Each scene shows the same named points in several views. A view is turned or mirrored, and shifted as a whole, has a little noise and may leave points out.

Scene 1
View 1
J_321: [-11   7 -15   3 -14  -1  14  -7  10   9 -10 -11 -33 -24   2  -4  26   3
  27   7   0  19 -16  28  11  10  -1 -11 -15  15]
J_625: [ -6  16   2  15   4  -8  18 -23 -18  -2   9 -26 -36  -7 -19 -22  25  15
   2  -9  11  14  21  -5   4  -1   3 -10  10  -2]
J_260: [-16  18 -23  25 -43 -20  23   7   0  28 -19   4 -29 -41   2 -36  56 -18
  36 -17  -6  17  16  49  10  17  19 -15   3 -19]
J_278: [ -4 -24 -21   4 -36 -15   2 -21   6  36  -4  17  -8   9   4 -27  41  16
 -27  15   9  11  40  11  24  -3 -26   7  -5 -52]
J_27: [  1  -4  -9   0  -2 -12  -9 -28  11 -16   9  17 -23  11   4 -36  22  28
 -48   6  33   4  28 -15  19 -44 -22  10  11 -32]
J_974: [  1   8  12   8  16   1   9 -39  -9 -31  13 -21 -40   7 -13 -13   8  25
 -22   0  26  11  15 -25  -2 -19  -6  -3   7   0]
J_55: [ -7  16   1  -2  21   3   6 -26   4 -24   8 -21 -45  -7  -7  -7   6  23
   2   4  16  11 -14  -9   2 -17  -4  -8  -2  23]
J_149: [ -9  13  -4  13 -17   2  22 -15  -2   1  -7 -23 -41 -23  -8  -6  27   2
  29  -3   4  15  -4  20  -4  16   9 -14  -7  16]
J_727: [-28  23 -27 -26  41 -14 -21   6  26   9  -1   6 -28 -23  15  -5  13  29
  13  22  -5  16 -46   8  44 -27 -22  -5 -18  43]
J_554: [-15  22  11   4  38  -5  19 -26 -25   0  15 -47 -39   0 -28  -7  12  25
   7  -7   3  20   9 -20   7   5  -1 -18   7  20]
J_511: [-11  17 -26 -16  13 -11 -24   1  42 -18  -6  26 -34 -25  24 -20  15  20
  -5  14  15   9 -39  14  30 -50 -14   3 -12  25]
J_983: [-18  -6 -26  -2 -22 -17   6  -4   7  46  -8   6 -12 -13   5 -21  39   8
   7  10  -4  18  11  27  28   8 -16  -3 -13 -19]
J_871: [-23  10 -17  -8  10 -13  10  -4  -2  37  -1 -15 -25 -17  -2 -10  29  15
  21   8 -11  20  -5  15  27  14 -10  -9 -12  12]
J_505: [  2   0 -20   0 -40  11  -2  -6  40 -18 -21  19 -34 -31  22   8  20  -8
  26  21  12  13 -38  43   2 -12   3  -5 -28  21]
J_883: [ -4  12   0   6   0   1   8 -21   6 -16  -1 -20 -39 -13  -4  -7  15  11
  11   4  15  13 -10   5   1  -7   2  -9  -4  17]
J_526: [-21  36   1  16  15  -6  28  -7 -22   5   0 -44 -44 -33 -23 -12  25   7
  43 -18  -7  19  -4  10   0  22  23 -26   3  30]
J_925: [-18   1 -30  -8 -15 -17  -5   0  19  33 -11  15 -15 -19  13 -12  33  12
   7  15  -1  18  -9  30  31  -2 -17  -2 -17  -5]
J_836: [-18  10 -26   3 -19 -19   4   2  12  23  -9  14 -22 -26   8 -27  42   3
  15  -1   0  16   0  31  26  -5  -4  -6  -8  -9]
J_102: [ -5 -13  -8  -5  -6   1   7 -25   7  12   1 -12 -23   4  -2   3  15  20
  -3  23   8  15   1   3  13   5 -24  -4 -17  -3]
View 2
J_836: [ 26  27 -16 -10 -19   7   9  -3  -6   8   1  33   6  28 -25 -14  -3 -13
 -16  26 -11 -15  -7   2 -22  -6 -16 -16 -29 -34]
J_55: [ 16 -25  -2  20  -7  -2 -22  10  -2  11  29   7  49   9 -22 -13   2  32
 -15  30  10  23  -9  -5 -13   1   4 -29  -9 -15]
J_625: [ 28   2  -7   5 -11   0 -15   4  -2  20  39  16  42   9 -29 -14 -10   6
 -19  17 -12  18  -4  13  -1  19  -9 -25 -25   9]
J_983: [ 22  23 -17 -18 -28   0  23  -4 -12  12  14  33  -3  23 -32 -14   1 -28
 -33  20 -24 -21   2  -5 -15   7 -13  -9 -34 -32]
J_321: [ 15  14  -5 -15 -26   5   4  20 -11  11  -9  25  31  15 -37 -16  10   4
 -20  26  -2   5  -8  -4 -20   4   4 -32 -17 -33]
J_149: [ 17  18  -6 -12 -19   5  -9  20  -7  19  -5  24  46   8 -39 -15   5   3
 -17  20  -8  18  -7  12 -11  13   6 -39 -15 -13]
J_974: [ 19 -32 -16  33   4  -1 -34   2  -1  15  60   2  48   7 -19 -10   4  19
 -12  18  -5  21   5  -2  -2  13  -3 -22 -15  10]
J_883: [ 17  -5  -8   7  -9   8 -18  14  -6  13  14  16  46   9 -29 -14   7  17
 -10  28   2  17  -3  -2 -14   4   4 -33 -13 -17]
J_27: [ 29 -17 -38  47  16   8 -28 -32   5   5  76   8   4  34  -2  -6   0 -13
 -11  23 -17 -30  19 -14 -17 -12 -29  13 -32  -9]
J_871: [ 20   8   3 -20 -31 -12  24   7  -7  14  10  31  15  15 -30 -16  -8   8
 -35  29  -7   7  -9   0 -13   7  -7 -22 -26 -32]
J_727: [ 21 -25  14   6 -25  -8  19   2  -2   0   6  20   5  27  -4 -14 -15  40
 -34  57  27   6 -16 -20 -33 -34  -3 -17 -16 -68]
J_554: [ 18 -33  21  -2 -20 -25   2  14  -1  22  53  12  51  -8 -26 -13 -17  39
 -37  21  -1  48 -11  14   4  31   2 -31 -19   7]
J_511: [ 22  -9 -12  27  -5  12 -12  -4   0  -3   3  15  11  36  -3 -10   0  24
  -8  52  27 -11  -7 -20 -43 -47  -8 -15 -14 -62]
J_278: [ 16   7 -42   5 -11   2   4 -16  -6   8  49  26  -5  30 -30 -12  17 -44
 -33   8 -38 -37  21 -17  -8  18 -20   5 -35 -13]
J_925: [ 19  14 -15 -12 -25   2  20  -2 -10   6   4  32  -1  30 -27 -16   6 -14
 -31  31  -8 -20   1 -12 -22  -9 -12 -10 -25 -49]
J_260: [ 33  70 -15 -30 -23  16   3   7  -7  19 -23  43  21  23 -43 -14  -9 -32
  -4  15 -28  -5 -11  29 -13   6 -16 -32 -33 -10]
J_505: [  8  18 -23   1 -14  21 -10  18 -11   4 -23  25  27  28 -32 -14  26  -3
  -9  32  10 -12  -1 -17 -35 -20   4 -31  -5 -53]
View 3
J_102: [ -8  -2 -16 -35   1   7   5  -4  11  28 -24 -18 -30   9 -17 -21  -2  -8
  -7 -18   3 -23   9 -20  18   6  19  29 -22  26]
J_925: [  7   1  -4 -23  -7  11 -10   5  12  23   7 -16 -62   5  -2 -27 -11   1
 -11  -4 -24 -31 -10   9   4   6  11  18 -26  22]
J_625: [ -6  15   1 -35   6   2  -6 -19  10  25 -33 -22   3 -12 -13   4  24 -13
 -26  -7   6   1   1 -18  17  13  11  -6 -19  27]
J_883: [-14  14   2 -32   4   5   2 -26  19  13 -23 -13 -15  -7 -18  -1  10  -7
  -2 -16  16   6 -17  -6   6   5  14  18 -23  24]
J_554: [-14  -3   1 -27   6   4  -6 -34   4  33 -44 -27  23 -16 -14   4  30 -22
 -33  -1  20   4 -10 -25  21  23   8  26  -2  42]
J_55: [-17   9   5 -26   4   1  11 -35  21  22 -33  -6  -8  -6 -19  -3  22  -9
 -11 -13  31  -1 -21 -12  11   1  12  33 -20  38]
J_511: [ -8  11  14 -12  -5  -6  22 -30  37  19   0  13 -69   7  -9 -18  10  14
 -11  -5  11 -33 -50  21  -3 -21  -1  37 -35  43]
J_260: [ 16  33   9 -45   1  21 -40  15   1   8   7 -34 -37 -19   3  -2 -11  -7
  -9  -3 -46  15  -1  17   1  25  16 -48 -32 -11]
J_871: [  4  -8   2 -20  -4  14 -19  -2   1  30  -6 -28 -28 -10  -1 -18  -2 -12
 -23   5 -14 -12 -15   4  11  28  10  27 -10  24]
J_727: [ -4 -19  11  -3 -10   1  11 -26  20  31   3   0 -56  -1  -2 -24   9   0
 -22   8   9 -34 -52  20   2   5   1  70 -13  51]
J_505: [ -9  14   7 -33  -1  10   1 -13  23   2   6  -5 -64   2 -12 -18 -17   1
  21 -21   3   1 -28  24  -5   0  19  23 -39  11]
J_278: [  7  23 -26 -43   1   3  -7  21  14  34 -13 -18 -49  21 -11 -28  -1   6
 -25 -19 -34 -52  37 -28  25  -9  10 -25 -33  17]
J_974: [-19  23  -5 -38  11  -9  19 -35  25  28 -49  -6   7   1 -27   3  35  -6
 -20 -20  27 -11   4 -34  23 -11  11  10 -24  41]
J_526: [ -3  10  17 -29   3  11 -25 -21   1  18 -22 -29   9 -28  -7  11  15 -24
 -20   5   2  25 -23   4   8  32  15   4 -10  19]
J_321: [ -4   5   4 -32   2  15 -12  -8   6  11  -5 -23 -37  -8  -9 -12 -10 -11
   3 -11  -2   5 -19  13   4  19  21  23 -22  16]
J_836: [  9  18   3 -27  -6  10 -14   0  10  19   7 -19 -55  -8  -3 -14  -2   1
 -16   1 -27 -16 -14  13   4  10   8  -1 -30  16]
J_983: [ 13   9  -9 -30  -6  11 -21  15   4  31   1 -24 -50   3  -1 -24 -12  -3
 -20   0 -36 -31   5  -4   9  15  10   0 -25  14]
View 4
J_883: [ -5  27  -5  16 -11   2 -20 -32  -4  30 -18  19  12  -6  -2 -28   7  -2
  -8  -3 -10   4  -4 -14  -3  12   0   7   5  17]
J_505: [ 19  28  -5   1  -9  -9   3 -32 -10  33 -15 -22  30 -52   9 -22  20  -3
  -9 -10 -16  -1  20  -7 -28  25   1   7   9  40]
J_55: [-13  26 -16  24  -6   9 -17 -27   2  31 -21  25  19   4  -2 -21  -5  -5
  -6 -14  -9  -1  -9 -16  10   5  -1   9   4   5]
J_974: [  0   5 -23  10  -9  20 -23 -32  -5  18 -22  43  11  29 -11 -37  -5  -8
  13  -5 -16   1 -11 -16  21 -15  -3  13  -1  -4]
J_526: [-44  48  32  36 -15 -11 -35 -35  -4  23 -13  31  -9  -7   0 -26  11  13
 -32  18  -5  14 -26 -14  -5  40   3  10   1   8]
J_149: [ -8  31  17  19 -13  -6 -21 -40 -10  23  -3  17  -3 -17   2 -34  21   7
 -10  10  -8   7  -7 -10 -17  28   0   5   6  21]
J_27: [ 19 -19 -28 -27 -14  20  -5 -22 -28  -3 -32  24  40   9 -14 -45  -1 -20
  24   3 -39  15  18 -17  26 -33  -1  29   0   0]
J_925: [ -2  19  14 -11  -7 -14   0 -25 -41   2  -7 -25  43 -41   9 -30   2   8
 -12   6 -27  23  24  -5 -17  15   0  30  26  16]
J_836: [ -4  17  20 -11 -16 -12  -4 -27 -35  -1 -15 -13  30 -43   3 -37  16   2
 -13  20 -28  26  16 -12 -13  18   4  27  11  20]
J_983: [  3  11  28 -13 -13 -13  -7 -26 -51 -11   2 -17  29 -26   6 -44   5  17
   0  20 -32  32  19  -5 -15  14  -1  28  27  13]
J_102: [  9  10  -1   6  -1  -1 -12 -32 -29  12   4  -1  27   4   3 -35 -12  15
  11  -9 -17   9  10  -4  -9   2  -7  15  28   7]
J_625: [-15  16   9  10 -17   3 -25 -29 -16   9 -13  35   3  11  -9 -40   6   1
  -4  13 -18  15 -14 -14   7   5   1  16   0   0]
J_871: [-25  32  24  12  -4 -14 -16 -28 -34   3  -2  -4  24 -19   6 -28  -9  21
 -20   8 -19  23   2  -9 -11  22  -1  25  26   3]
J_554: [-36  29   7  33  -4   2 -36 -30  -9  16  -9  41   4  28  -8 -27 -17   9
  -7  -2  -9  10 -28 -13  13  10  -3  15  11 -15]
J_321: [ -6  32  16  14 -10 -12 -12 -34 -18  23  -2  -4  15 -28   7 -27  13  12
 -14   2 -11  10   7 -10 -23  31  -1  10  16  20]
J_260: [ -6  27  51 -12 -29 -18 -12 -34 -32  -2 -11   1  -3 -47   1 -50  45   9
 -20  51 -25  33   8  -9 -24  39   7  22  -1  36]

In a view up to two points have been moved. Name them for each view, in the order of its rows, or write -.
view 1 => J_505
view 2 => J_27, J_554
view 3 => J_260, J_526
view 4 => -
